A landscape with many valleys, sampled at points; each row gives a point and its height.
From any point a ball rolls to the lowest of the 4 points nearest to it. It stops when none of these is lower. Distance is the straight distance between rows; heights are no part of it.
z_748 height 1.82: -7.9	-34.8	-19.0	3.1	-9.8	9.2	30.7	-13.8	-2.1	11.1	-2.5	24.7	-22.8	-35.8	-5.0	26.4	-1.7	-16.0	13.6	-16.5	-13.9	15.2	4.6	-11.0	-0.9	23.0	4.6	-7.7	-24.9
z_704 height 1.67: -16.6	-3.4	-3.3	-7.5	11.1	1.8	31.2	7.6	-11.8	10.1	-26.0	51.5	-51.4	-9.3	-8.6	2.4	13.6	-7.2	9.6	17.8	37.5	-8.9	0.5	1.8	2.8	19.0	-13.4	9.4	-25.0
z_33 height 3.27: -14.0	30.0	6.8	20.8	-4.2	-42.4	-4.0	5.4	-18.7	-6.5	22.2	21.8	1.8	17.9	-22.0	7.2	25.5	26.8	-5.9	10.4	48.8	-17.6	12.2	-1.3	3.8	-7.7	-15.0	40.3	-15.6
z_699 height 2.65: -11.5	-25.7	-49.4	23.8	-19.5	8.3	28.7	-19.5	-15.2	17.4	-24.1	15.0	8.5	-26.0	-29.7	32.7	8.0	-2.5	-1.7	-29.6	-27.1	25.3	-17.8	-0.5	-5.1	39.7	-1.6	0.4	-62.9
z_274 height 5.03: 4.9	-20.4	38.1	-7.7	-1.9	3.1	15.2	23.1	2.3	8.1	10.2	-9.0	-24.0	26.3	19.3	-23.1	-6.7	-2.4	21.2	-1.6	-5.7	-20.3	-0.4	-10.9	7.2	-33.8	-1.6	9.8	24.7
z_747 height 3.01: -3.0	41.8	-1.9	28.0	13.6	-29.3	-27.1	-13.1	6.6	-18.6	12.4	-30.6	28.7	0.6	-0.7	11.6	-23.4	14.2	-23.5	1.7	-36.1	-5.8	-7.0	-4.0	12.4	8.3	1.2	-12.1	27.0
z_915 height 6.06: 18.1	-6.9	7.3	16.3	-14.9	-33.7	3.3	26.7	-8.7	19.1	4.4	10.2	-13.4	14.9	0.0	7.5	-0.2	25.4	6.4	-20.9	-1.0	-2.1	-31.7	-5.5	4.0	-21.8	-16.0	8.1	28.8
z_798 height 3.18: 28.0	-13.3	24.0	-37.7	-0.7	18.4	-7.4	17.4	35.3	2.5	16.1	-78.9	16.6	34.3	10.5	-26.4	-5.5	-10.6	-21.8	1.3	-63.5	4.8	-32.3	-7.2	9.2	-31.0	19.4	-9.7	47.1
z_664 height 0.28: -0.2	7.7	-34.7	22.4	-17.5	-14.3	15.3	21.3	-15.3	23.4	-7.1	43.5	-8.8	-34.8	-35.6	14.9	6.7	0.6	15.8	-3.4	-0.9	6.6	3.9	-9.5	-0.1	25.0	4.4	11.8	-16.8
z_837 height 1.39: -10.0	7.7	-10.0	23.7	21.3	-4.9	-12.5	-14.2	-7.5	-33.4	-9.1	9.8	9.5	-9.9	-34.2	36.7	6.5	-1.4	-8.8	1.1	27.5	-21.9	30.1	-7.4	1.2	26.8	-13.0	5.5	-15.7
z_237 height 2.18: -22.3	30.7	-6.2	26.7	2.4	-17.3	-3.7	-3.4	-25.7	-15.8	18.1	23.7	8.5	-11.9	-22.3	13.2	17.1	20.6	-21.2	20.1	47.8	-7.4	23.2	-4.7	-12.3	29.4	-13.4	22.9	-27.7
z_399 height 1.52: 10.8	-9.2	12.5	-21.4	17.8	16.6	-18.4	-18.5	14.2	-18.4	3.7	-36.4	-9.7	20.3	16.0	-2.6	-23.6	-12.9	-10.3	7.5	-32.6	-14.7	-23.3	-9.4	-13.0	-15.7	-0.8	-16.0	22.5
z_985 height 0.93: -20.1	-3.7	-25.7	22.3	-29.2	-7.7	24.4	2.6	-26.2	15.2	-6.0	44.3	-20.6	-13.4	-21.9	29.9	9.4	-3.0	9.0	-6.1	15.6	26.7	-8.8	8.4	-2.8	42.4	-11.6	2.8	-43.9
z_797 height 1.80: -14.0	32.9	-10.2	57.4	-46.4	-44.6	10.5	45.1	-30.0	42.9	-18.6	51.7	-21.0	2.9	-14.7	-10.4	58.1	28.4	-0.8	-18.8	65.1	7.8	16.5	30.0	28.9	-19.1	2.0	38.8	-7.2
z_521 height 6.00: 16.3	-12.8	17.0	-45.5	26.4	56.6	-24.5	-35.4	23.9	-5.3	3.4	-77.3	26.1	2.8	3.0	-0.6	-20.8	-60.7	-11.5	-7.6	-82.0	41.4	9.1	12.5	-11.9	-7.6	19.9	-44.3	1.6
z_880 height 2.60: -10.6	18.0	2.3	-9.4	26.6	9.2	7.1	-18.6	1.2	-31.8	-15.5	27.5	-3.6	-14.6	-11.5	14.2	-18.7	-12.6	1.6	15.1	10.2	-15.1	25.8	1.3	-2.1	38.5	-8.9	-16.1	-32.2
z_254 height 0.87: -22.9	-8.0	-22.7	42.7	-9.6	-13.7	27.4	7.4	-28.2	27.9	-7.2	47.7	-20.4	-18.2	-21.9	19.6	22.5	12.6	-9.0	-5.5	27.4	4.2	13.2	-3.7	6.1	13.1	0.6	19.9	-16.6
z_860 height 1.98: 36.1	16.3	13.4	-23.9	25.0	31.4	-27.3	-15.1	20.7	-15.1	4.7	-84.3	36.5	18.4	21.0	-25.4	-27.3	-17.8	-33.6	11.6	-60.1	-2.6	-26.0	13.2	-4.5	-22.6	15.9	-19.2	28.8
z_639 height 2.22: -9.4	-14.1	-13.1	21.4	-16.6	-21.2	20.1	19.2	-21.7	29.0	-14.5	64.1	-20.7	3.0	14.6	-10.3	21.4	18.7	16.7	-18.5	27.8	7.3	-4.0	0.0	9.8	-13.9	-19.6	14.6	-5.9
z_13 height 2.46: -9.3	-16.5	-36.4	37.8	-44.5	-25.3	22.1	14.0	-21.1	24.7	-17.0	28.1	-14.2	-7.1	-6.9	4.6	33.6	24.9	14.8	-59.6	5.1	25.6	-13.6	6.2	12.8	3.5	0.7	18.6	-1.0
z_55 height 2.61: -21.7	-10.5	-30.0	50.2	-47.9	-38.8	21.7	27.9	-26.2	46.7	-4.0	51.1	-7.8	-7.4	-13.3	-7.3	49.7	60.2	-2.7	-54.6	16.4	18.6	11.9	14.6	36.6	-17.5	12.1	18.7	0.1
z_988 height 3.88: 8.8	11.6	5.6	-9.8	22.5	3.2	-29.7	-0.3	16.5	-18.0	12.7	-27.2	21.6	27.7	14.9	-7.2	-15.7	15.5	-11.1	22.9	-16.3	-26.4	-11.9	-3.0	-11.4	-13.4	16.0	4.7	37.8
z_94 height 4.50: 10.3	28.5	13.1	-3.0	4.0	-17.1	-36.7	14.3	1.9	-17.3	17.9	-19.8	14.6	38.7	4.5	-2.5	-9.1	24.4	-7.5	15.7	13.9	-37.6	-0.9	-10.3	-4.1	-4.0	1.9	21.9	19.5
z_625 height 1.24: -21.4	-21.2	-2.0	5.1	11.4	-12.8	23.5	13.6	-24.4	26.5	-24.6	70.5	-45.9	-8.1	-7.6	-3.7	2.5	8.5	29.6	10.4	56.2	-13.5	8.6	25.1	7.3	6.8	-7.9	26.1	-32.5
z_64 height 0.95: -0.2	-43.2	2.2	-1.4	-4.1	11.2	32.7	-0.1	-11.1	17.6	-24.8	14.0	-26.9	-6.6	22.3	-18.7	3.5	-19.3	22.3	5.2	-3.5	5.0	-7.7	-10.7	-6.1	-13.1	-7.4	7.5	5.0
z_428 height 4.49: 37.0	19.2	13.8	-38.6	12.9	16.1	-38.2	21.1	34.5	-19.5	-9.1	-55.6	18.5	35.5	17.6	-29.9	-2.2	10.5	-16.0	26.5	-4.4	-26.6	-16.3	5.7	5.0	-31.4	0.9	1.8	34.0
z_678 height 2.70: -16.7	-8.1	-25.2	8.7	-24.1	-11.1	27.0	-19.8	3.8	2.6	-15.2	8.2	-9.3	-33.3	-16.0	37.4	-11.9	-18.9	10.3	-0.7	-21.8	15.1	2.3	-6.8	-8.2	31.1	-16.3	-13.9	-26.8
z_495 height 4.59: -10.3	19.3	2.6	-9.7	43.5	5.9	-29.7	-41.2	-3.3	-20.4	15.4	-11.6	25.6	5.5	6.9	9.2	-29.3	6.8	-5.7	9.7	6.7	-33.3	32.5	5.0	7.1	4.3	-0.2	-14.0	2.7
z_957 height 3.42: 0.2	10.9	-16.2	-0.2	-0.6	-0.9	7.7	-45.1	4.5	1.1	-2.2	-15.9	24.3	-22.9	-29.5	19.5	-10.0	-7.5	-4.1	-14.9	-53.0	1.4	-12.4	11.1	9.9	13.7	-8.1	-8.5	-13.6
z_554 height 3.78: 0.0	23.5	14.9	16.4	-19.4	-27.2	-32.2	57.2	-1.9	19.0	9.5	7.5	-7.2	50.4	18.8	-22.4	10.8	24.7	19.3	-5.2	49.3	-24.2	13.7	9.3	15.6	-40.2	-4.2	25.1	13.4
z_225 height 4.26: 13.4	-40.4	35.5	-55.0	13.7	49.3	10.2	34.2	26.0	-4.5	-10.6	-2.1	-27.5	32.7	36.0	-31.9	7.8	-40.4	19.5	38.3	-0.4	-4.2	-6.3	-2.2	-25.6	-39.8	17.8	-7.1	26.8
z_980 height 0.45: 7.5	-19.3	26.3	-32.3	9.4	11.0	20.0	35.5	-1.7	20.2	-3.4	23.5	-25.3	32.9	43.2	-27.7	8.3	-9.3	29.5	20.8	49.1	-7.8	-3.0	-5.2	-5.2	-24.0	-0.6	25.2	-3.3
z_494 height 5.28: -10.5	55.6	-0.7	12.5	41.0	-7.2	-46.8	-51.5	-5.6	-43.1	15.9	-7.4	60.3	-1.0	13.9	11.0	-32.0	8.6	-25.0	13.5	31.5	-52.2	33.1	0.4	-19.9	8.5	8.1	-6.2	1.0
z_266 height 0.77: -21.6	-19.0	-24.4	39.3	-15.0	-16.3	36.9	28.7	-27.1	40.3	-33.9	80.0	-55.6	-26.2	-3.4	4.5	31.2	32.0	33.0	-7.0	59.6	5.1	31.4	20.6	18.3	-6.2	-4.5	11.4	-29.0
z_777 height 2.91: -11.9	13.7	-41.7	25.5	-25.3	-7.1	8.2	-39.2	-13.4	1.4	0.4	-7.1	27.5	-28.4	-42.5	39.4	12.0	10.1	-8.6	-30.7	-39.3	27.4	-7.6	-2.7	-8.8	37.1	-6.5	-15.9	-43.9
z_614 height 2.73: -7.4	40.7	-6.1	49.2	-37.0	-46.4	-12.4	43.6	-29.4	34.9	10.2	19.6	-11.0	-4.9	-27.4	9.3	46.2	39.0	-4.9	-11.0	36.9	17.4	2.6	16.6	12.0	-4.9	-10.0	12.1	-15.4
z_222 height 5.83: 9.2	-15.0	21.7	-42.6	38.8	52.4	-13.3	-30.5	23.6	-26.4	5.5	-29.8	5.5	2.1	19.1	-33.6	-23.0	-45.7	-21.6	33.8	-19.6	-7.2	15.7	-9.5	-15.3	-14.5	10.8	-27.7	11.8
z_944 height 4.93: 0.5	-28.8	37.5	-49.4	20.4	35.0	-13.0	-24.2	35.3	-10.1	11.4	-57.1	4.1	10.0	11.6	-19.0	-15.1	-40.5	-12.3	9.2	-65.8	4.8	-8.3	-3.1	-3.3	-41.1	26.5	-23.5	33.8
z_19 height 4.51: 24.3	-11.0	23.7	-35.6	23.6	18.2	-13.7	6.8	35.0	-5.7	1.9	-44.3	-2.4	24.4	7.9	-25.3	-17.2	-8.6	1.8	13.9	-8.1	-10.2	-11.5	-14.2	-2.9	-17.4	20.7	-4.8	38.9
z_99 height 4.88: 16.4	-14.1	1.0	-13.4	20.4	31.0	-22.8	-34.8	19.9	-21.9	11.2	-58.3	25.7	-19.0	-10.5	-1.4	-37.2	-31.8	-20.9	-14.2	-64.4	23.8	-14.3	0.7	21.1	0.6	22.3	-44.7	11.0
z_938 height 1.50: -12.0	14.3	-18.1	20.7	-17.4	-42.9	23.8	39.5	-27.2	29.0	-7.7	42.7	-16.0	5.6	-16.3	2.1	15.0	30.9	6.8	3.8	40.5	1.1	6.2	10.5	11.9	8.6	-17.2	23.3	-18.4
z_815 height 4.71: 8.4	10.6	12.2	-31.2	40.6	22.7	-40.4	-17.0	14.2	-23.9	27.2	-57.5	46.8	43.0	40.7	-28.4	-27.5	-7.5	-20.3	19.2	15.5	-36.2	11.8	-7.0	-20.8	-13.5	21.2	6.9	30.8
z_440 height 2.62: 13.6	29.5	8.9	-5.4	37.8	14.7	-38.9	-22.7	2.8	-22.5	16.2	-65.4	52.8	9.2	6.1	-11.1	-27.2	6.5	-23.3	5.2	-38.0	-13.8	-25.9	-2.3	-0.6	19.7	23.5	-17.5	15.9
z_198 height 3.48: 13.9	13.9	2.1	-0.6	23.3	8.2	-19.1	-16.4	12.5	-17.0	9.1	-43.1	46.9	-2.2	3.8	18.5	-8.6	13.4	-12.0	-6.5	-53.7	9.8	-19.4	-7.9	7.6	-1.2	-9.1	-19.0	2.2
z_572 height 4.61: -5.3	-14.1	10.0	-2.0	-4.3	0.7	9.0	-5.5	-4.3	-5.9	14.7	-0.6	1.7	12.6	9.3	4.1	-13.2	17.3	18.0	-0.6	-16.0	-3.5	-0.7	-13.2	4.4	-2.4	-9.0	0.1	18.8
z_871 height 0.90: -14.6	-16.3	-56.9	25.2	-34.3	-9.5	43.9	-0.6	-17.7	33.8	-24.4	67.3	-14.3	-32.0	-12.9	21.2	32.1	11.5	9.9	-24.1	23.1	31.5	2.3	8.6	6.6	33.3	1.8	12.0	-31.0
z_749 height 4.10: -8.5	0.4	-6.9	21.4	-14.8	-6.5	12.9	6.9	-4.5	1.1	0.8	22.0	-19.7	-0.7	4.5	-2.7	12.8	-0.6	-2.4	2.0	3.1	3.6	13.2	0.0	6.7	6.0	-20.7	20.2	-8.9
z_831 height 1.06: -23.0	-29.2	-50.1	31.6	-26.2	-23.1	43.8	9.5	-9.8	41.4	-31.3	59.8	-32.5	-22.2	-6.2	13.5	27.4	25.4	22.2	-25.5	33.7	20.6	14.2	5.7	-7.6	15.7	-8.6	16.6	-31.3
z_363 height 1.55: -5.2	-8.4	-39.3	42.7	-50.9	-35.3	13.1	-14.6	-24.9	8.5	-4.1	24.2	14.2	-36.4	-40.0	26.0	43.3	11.1	-36.2	-16.2	14.3	22.3	-21.1	7.2	-7.9	31.2	10.5	8.9	-25.0
z_848 height 1.85: -18.6	43.3	-17.7	50.8	-20.0	-35.7	-7.0	-3.4	-14.8	-16.4	25.8	-1.1	30.4	-30.3	-29.7	26.3	34.8	25.5	-43.4	-9.5	13.1	5.5	29.9	3.6	2.6	41.0	1.4	-1.9	-22.0
z_267 height 1.04: 3.9	0.2	17.2	-57.8	47.3	47.5	-25.4	-47.0	23.2	-38.4	-5.0	-36.8	12.7	-12.5	-2.1	3.5	-43.7	-57.0	-19.1	18.9	-49.3	22.3	14.2	10.1	-5.9	9.0	5.5	-41.3	-13.4
z_57 height 2.08: -9.6	26.3	-15.0	44.9	-13.0	-38.7	-9.2	6.1	-26.7	-0.9	18.5	17.3	25.7	-17.6	-32.4	35.0	36.4	30.8	-27.0	-16.7	25.3	-1.6	5.4	0.9	-15.5	21.5	-9.6	1.9	-17.8
z_649 height 4.83: 3.8	21.7	20.5	-0.6	3.8	-25.6	-7.9	19.1	11.9	-10.4	11.4	-17.5	15.3	15.4	-7.8	-12.0	-0.2	13.4	-13.2	1.8	-11.9	-16.4	-36.4	-9.5	0.6	-13.0	-9.2	11.7	23.6
z_843 height 2.90: -18.6	36.6	-26.7	32.3	5.0	-30.3	-0.1	-1.8	-45.4	-14.2	2.9	19.8	-3.2	-45.6	-34.5	37.9	32.8	18.7	-38.7	23.2	47.7	8.2	29.4	24.4	-15.1	35.9	-2.9	3.0	-43.8
z_342 height 3.71: -11.7	17.6	10.5	-7.1	9.0	22.3	-3.4	-31.2	-0.7	-40.8	-8.9	-6.6	-3.7	-9.0	-16.1	34.7	-4.3	-4.0	6.1	8.2	-21.9	-11.8	8.2	-9.9	-4.0	12.4	-4.4	-16.5	-16.0
z_106 height 5.84: 21.8	2.2	24.5	11.0	-20.4	0.1	-20.7	32.6	2.6	10.6	8.0	-54.5	23.3	24.9	4.9	-28.9	-19.8	18.6	-5.6	-12.8	-23.4	-3.2	-41.0	4.8	11.5	-27.7	-0.5	22.2	58.2
z_865 height 4.70: 13.8	15.1	11.3	-46.3	56.5	33.9	-36.8	-43.3	25.6	-38.6	9.5	-20.1	29.8	14.7	18.9	-28.2	-39.7	-27.0	-15.2	31.6	-1.1	-13.6	29.6	-10.8	-15.1	-10.6	28.1	-19.1	17.4
z_411 height 2.24: -4.1	-16.0	9.8	-8.3	14.3	6.3	18.1	13.7	-14.1	10.0	-19.2	38.2	-30.7	-9.7	4.7	-5.7	-14.3	-16.6	13.1	13.8	17.7	0.8	3.3	8.9	-8.2	13.3	-23.2	-1.5	-3.9
z_321 height 4.43: -1.1	-23.1	23.5	-9.0	-15.2	4.4	27.8	-12.4	14.6	-2.6	-4.6	-5.2	-4.9	-16.0	10.3	5.3	-14.5	-8.4	10.1	-19.7	-32.3	8.7	-13.7	-23.3	1.5	7.6	-9.7	-16.7	-5.0
z_819 height 4.04: -1.8	-33.5	-11.4	16.3	-36.6	-1.5	18.3	17.3	1.7	33.1	-14.0	5.3	-11.2	-11.9	23.7	-0.9	9.6	6.0	16.3	-11.4	-5.7	3.6	-10.6	-2.1	11.2	-9.0	-4.7	13.9	22.7
z_556 height 3.93: 8.2	4.9	19.6	-46.5	38.0	6.9	-36.2	20.2	17.6	-30.4	22.3	-21.5	3.0	47.5	25.7	-39.3	-11.3	-7.3	-3.7	32.4	34.9	-29.7	-7.0	-5.6	-0.9	-38.6	7.3	20.7	36.9
z_869 height 4.44: -0.1	46.0	8.8	-8.4	53.8	23.2	-34.1	-28.1	11.6	-21.0	5.6	-29.2	37.1	26.5	30.5	4.9	-26.5	6.2	-22.8	19.2	-0.1	-28.4	8.8	-1.9	-12.5	-21.2	9.8	-6.6	22.7
z_615 height 2.67: 24.5	-18.3	27.6	-43.0	5.9	22.5	-20.4	42.8	4.7	8.5	13.4	-10.2	-26.6	44.5	25.1	-35.6	-20.2	-20.7	31.2	35.4	31.9	-14.0	2.0	-11.4	3.8	-39.8	8.0	15.6	25.5
z_633 height 1.27: -32.7	21.5	-18.5	13.9	-5.9	-28.3	8.4	27.4	-28.3	11.1	-5.1	41.8	-12.8	-20.1	-28.3	14.8	19.0	19.7	2.3	11.5	52.9	6.5	23.1	9.9	-9.1	17.4	-14.7	25.8	-33.6
z_714 height 1.58: -28.9	4.3	-51.7	11.7	-9.3	-16.6	2.7	-14.8	-22.1	-9.2	-1.0	22.1	12.1	-45.9	-46.3	46.0	15.9	-13.4	-11.0	0.0	17.3	10.9	10.6	17.8	-5.1	46.0	-2.6	-19.5	-58.6
z_726 height 6.56: 8.3	-16.2	-14.7	-1.0	18.3	30.7	12.3	-38.3	7.2	-21.8	-9.1	-16.1	2.1	-38.4	-16.0	21.6	-29.5	-38.7	10.2	-24.4	-58.2	21.8	-11.9	-19.1	4.5	26.1	0.4	-36.1	-36.9
z_786 height 4.91: -0.5	-5.1	27.6	-15.6	37.0	19.5	-5.2	-40.1	13.6	-22.3	-3.4	-28.0	-3.8	-14.0	7.1	9.5	-18.0	-40.0	-1.9	-8.5	-48.0	6.9	-5.4	2.6	-10.7	4.1	0.1	-23.4	2.2
z_211 height 5.92: 11.8	-35.2	24.3	-41.6	-9.8	15.9	24.1	10.1	21.9	0.3	-15.8	-31.0	-18.8	-2.7	25.5	-16.5	1.7	-38.0	21.3	-0.1	-28.8	38.8	-18.2	-3.9	-8.0	-14.0	29.0	-21.5	6.7
z_638 height 1.16: -22.9	23.8	-31.7	40.8	-33.5	-18.9	10.4	-2.6	-27.7	-10.6	13.6	18.6	38.4	-50.9	-45.9	36.2	29.9	22.7	-28.1	-12.6	6.0	20.1	12.4	21.5	-11.2	48.9	-3.6	2.6	-34.3
z_998 height 3.98: -14.1	30.9	23.5	22.4	3.1	-17.3	-36.3	-12.2	-6.6	-27.5	15.1	-7.7	12.0	4.7	-10.2	16.4	-12.8	18.1	1.3	12.2	-0.1	-23.4	-3.1	-14.7	-10.3	6.4	-4.3	3.0	3.0
z_763 height 0.20: -1.8	-35.1	-34.7	12.5	-45.2	1.4	51.8	-14.0	-7.6	42.4	-34.3	25.8	-26.3	-30.8	-10.5	11.5	23.8	-5.1	18.9	-26.8	-7.3	10.2	-8.4	5.9	2.8	38.2	2.0	5.7	-27.3
z_236 height 1.51: -15.2	-17.6	-35.0	23.2	-36.9	-29.2	41.6	6.3	-9.8	52.4	-49.8	46.3	-49.5	-25.9	1.0	-6.4	28.1	33.9	25.6	-37.3	17.3	20.3	15.5	4.9	17.5	1.6	1.9	-6.2	-8.0
z_295 height 3.58: -13.2	26.4	-23.8	-8.4	25.2	4.9	-30.4	-35.2	-6.8	-44.3	-2.0	8.6	25.0	-14.3	-3.0	40.8	-31.0	-7.9	-2.4	5.5	22.3	-19.1	38.4	4.7	-12.4	33.4	3.1	-37.2	-33.5
z_618 height 4.60: 18.9	16.9	14.4	-29.1	4.2	6.8	-30.7	17.3	22.9	-2.3	20.2	-52.3	11.9	43.4	22.8	-25.7	-2.3	-1.6	4.5	25.9	19.0	-12.7	-3.9	-1.0	-1.6	-41.9	9.6	10.1	57.1
z_294 height 7.00: 12.2	6.6	-17.4	52.1	-47.6	-35.0	1.3	10.6	-2.9	15.7	8.1	3.5	14.9	8.3	-0.1	13.4	20.6	26.4	-2.0	-37.3	-24.6	9.9	-28.4	-5.2	13.2	-3.4	-21.6	14.0	17.6
z_445 height 3.90: 2.6	-10.8	-26.5	39.7	-59.0	-27.4	33.0	20.9	-13.2	54.7	-3.3	46.5	-17.5	12.6	-0.8	-20.5	24.6	37.1	12.1	-52.9	18.6	-3.8	6.6	8.8	42.1	-27.2	-15.1	17.2	24.0
z_800 height 2.23: -2.7	-5.2	-59.0	7.3	-31.1	-0.4	23.2	-20.1	-16.7	5.6	3.0	19.2	7.5	-39.8	-47.3	48.9	11.3	-11.7	11.4	-37.9	-24.0	24.2	-20.7	1.0	-11.0	49.3	0.3	-14.5	-58.2
z_205 height 3.30: 9.0	1.1	10.0	-2.6	3.4	1.7	4.6	3.6	-3.5	-18.9	3.8	15.0	-7.5	10.8	-2.1	-6.8	-12.7	-0.4	4.3	5.9	16.1	-11.3	8.2	-3.7	-3.8	11.7	-6.8	12.1	-11.6
z_885 height 0.71: 26.1	-42.7	32.0	-7.8	-17.8	19.4	24.0	7.2	12.3	17.3	5.6	-25.8	-16.9	2.5	25.9	-24.4	7.7	-13.4	16.2	-18.4	-24.6	21.5	-35.3	-2.4	-2.1	-28.9	-4.1	-3.4	25.2
z_791 height 4.63: 9.5	-16.5	34.0	-28.6	17.0	23.8	-8.2	-4.5	20.9	-18.2	-4.3	-22.7	3.8	-2.2	8.5	-1.3	-15.1	-32.9	0.5	5.5	-24.6	1.9	-2.7	-2.9	-12.4	-10.8	6.4	-28.8	3.1
z_565 height 5.12: 0.6	17.0	17.1	-29.0	48.5	22.9	2.2	-21.4	23.9	-37.1	-3.0	-12.5	-9.6	11.0	20.1	-10.6	-34.9	-26.8	10.1	29.6	14.6	-1.3	27.7	-11.5	-5.7	-5.2	5.5	-2.4	6.4
z_889 height 6.99: 32.0	-19.0	19.3	-18.4	-27.4	7.0	-12.5	68.3	18.9	12.0	26.3	-22.3	13.1	47.1	32.6	-31.3	12.5	25.1	6.7	0.6	-3.2	-17.8	-25.1	15.3	12.5	-43.1	-4.5	17.0	54.0
z_184 height 3.13: -13.7	-1.2	2.2	-13.6	10.4	18.5	9.4	-2.0	-3.4	-18.0	-3.7	8.8	-20.2	10.1	-3.3	1.3	-16.9	-13.8	3.7	35.5	15.6	-13.4	16.2	-21.5	8.1	13.3	-17.2	-3.5	-5.2
z_702 height 5.16: -3.5	-18.8	38.3	-47.8	41.9	36.1	-5.2	-13.3	28.4	-24.2	16.9	-2.6	-16.9	13.3	28.7	-31.3	-3.1	-41.4	16.5	45.1	30.3	16.2	9.6	-23.2	-28.2	-19.3	1.8	-17.8	3.1
z_999 height 1.90: 9.6	30.6	-0.7	34.7	-23.2	-21.7	-2.7	-21.0	-4.6	-9.7	12.1	-21.2	48.3	-2.2	-29.2	33.3	7.3	8.7	-30.0	-7.6	-31.2	5.5	-18.9	4.1	10.8	17.9	1.7	6.8	-5.1
z_132 height 3.49: 3.0	-44.4	1.5	1.8	-15.6	6.1	35.4	11.0	-0.1	41.3	-21.9	14.2	-30.0	-4.1	25.8	-16.5	10.5	-3.0	43.6	-29.4	-4.9	1.9	-13.0	-11.4	26.9	-7.9	2.2	-5.1	25.8
z_914 height 4.34: 1.4	9.3	27.3	-30.9	36.3	17.4	-31.4	7.5	23.0	-25.4	10.3	-11.8	12.8	34.4	27.0	-22.3	-28.4	-6.1	-6.9	36.6	17.7	-23.3	7.1	-16.6	-3.8	-19.0	16.7	7.9	26.4
z_683 height 1.57: -23.0	-14.8	-34.1	11.6	-6.9	-7.7	20.8	4.7	-30.2	26.5	-33.1	65.0	-30.5	-40.4	-17.9	9.7	-3.0	-3.9	24.5	5.8	49.4	4.6	12.2	0.4	-12.4	27.5	-16.0	26.9	-38.3
z_872 height 6.67: 18.2	-11.3	-0.1	22.5	-56.6	-16.0	4.9	37.7	-3.0	38.7	-4.6	8.0	3.8	38.0	27.3	-14.9	21.3	20.8	20.6	-33.1	-8.3	11.7	-23.0	14.3	14.0	-34.6	-19.3	19.9	27.8
z_282 height 5.06: -3.6	14.7	10.8	-21.9	39.9	24.9	-24.3	-42.7	24.6	-43.8	18.0	-16.5	28.1	-5.1	8.6	8.4	-26.2	-6.7	-19.6	15.7	-21.8	-25.7	12.6	5.2	-2.0	11.3	13.5	-39.0	-2.6
z_517 height 4.06: 6.4	6.3	16.7	-3.1	30.3	-10.1	-22.1	18.9	9.2	-14.7	1.2	8.1	-14.9	28.3	8.3	-29.9	-0.8	4.8	9.6	29.0	29.2	-25.2	5.9	-3.0	-3.0	3.9	-3.8	14.5	7.5
z_635 height 6.10: 20.8	-21.9	8.0	-5.5	-14.4	-11.3	-5.0	16.7	15.2	2.9	21.1	-6.3	-2.0	6.2	-5.9	-12.4	-8.6	-6.4	2.3	-6.7	-31.4	4.2	-37.6	9.0	19.5	-25.3	4.2	9.1	21.9
z_457 height 5.78: 38.5	-25.8	24.3	-36.8	-25.2	32.0	8.5	25.4	39.7	23.8	-1.3	-37.2	-6.4	20.7	39.8	-42.2	-2.4	-0.6	12.0	-21.0	-22.8	6.4	-37.5	-1.1	8.1	-45.2	7.8	5.8	45.0
z_582 height 5.45: 9.2	-9.0	7.1	-18.7	23.7	29.4	-0.1	-33.1	1.8	-15.5	-1.5	-21.5	0.3	-28.4	-4.3	4.9	-13.7	-43.9	4.4	17.7	-32.1	12.7	14.9	-22.4	-14.2	12.0	1.4	-37.1	-9.1
z_333 height 2.42: -1.2	15.2	5.0	12.2	1.7	-19.3	-2.4	40.2	-6.7	16.1	2.2	40.2	-33.8	29.4	11.2	-19.5	8.4	15.4	23.0	3.4	46.2	-18.0	25.7	12.5	-2.1	-7.3	-20.8	23.6	-4.1
z_489 height 5.40: 15.8	-33.1	39.5	-56.6	11.9	40.9	9.1	27.0	27.0	1.3	14.9	-37.1	-22.3	29.2	21.1	-24.5	5.6	-26.9	10.2	12.0	-0.1	18.6	-8.0	0.1	-13.7	-45.4	30.0	-3.3	30.4
z_271 height 3.52: -12.9	22.6	6.7	28.9	-13.7	-45.9	-4.1	11.4	-5.8	-0.6	23.9	5.6	16.7	9.8	-17.0	6.3	6.1	22.0	-23.0	-0.6	8.4	-9.2	-1.3	-5.8	-14.8	4.7	-20.4	24.9	9.3
z_443 height 1.23: -21.7	16.5	6.8	27.1	-28.4	-42.5	18.2	44.3	-36.3	19.1	-17.7	69.1	-36.6	-6.3	-1.7	-6.3	33.0	35.3	12.7	5.4	64.4	-3.1	22.8	14.0	20.5	-10.3	-22.0	26.6	-22.3
z_76 height 3.67: 13.8	6.2	18.6	-36.4	48.8	36.2	-46.4	-43.9	14.9	-14.6	0.8	-54.1	36.4	-11.7	12.8	-19.3	-36.7	-8.6	-20.5	8.7	-30.8	-3.4	14.6	10.5	-10.2	-0.5	31.0	-41.2	26.8
z_722 height 6.19: 15.2	-27.3	33.8	-63.1	23.3	48.7	2.7	-31.2	24.2	-13.8	-5.0	-44.9	3.5	-5.4	18.7	-27.2	-28.6	-34.5	-16.6	7.3	-47.3	28.9	11.1	4.1	-5.6	-18.3	27.8	-40.5	-9.2
z_814 height 3.56: 2.8	8.4	-5.6	13.9	-17.6	-9.0	-3.4	-23.9	3.8	8.3	4.6	-7.3	-5.7	-31.8	-9.1	24.6	0.0	5.9	-2.7	-15.4	-31.2	17.6	-21.5	-16.7	-8.9	25.7	-13.2	4.0	-19.7

Call two points neighbours if one is among the 4 nearest of the other. Go from one point of each pair to the other, from neighbour to neighbour, staying as low as possible. Name the highest point that can't be avoided.
z_837, z_266 | z_237
z_266, z_64 | z_411
z_638, z_763 | z_363
z_266, z_763 | z_831
z_763, z_664 | z_871

Where does a ball stop that starts at each point below?
z_777 | z_664
z_554 | z_664
z_872 | z_664
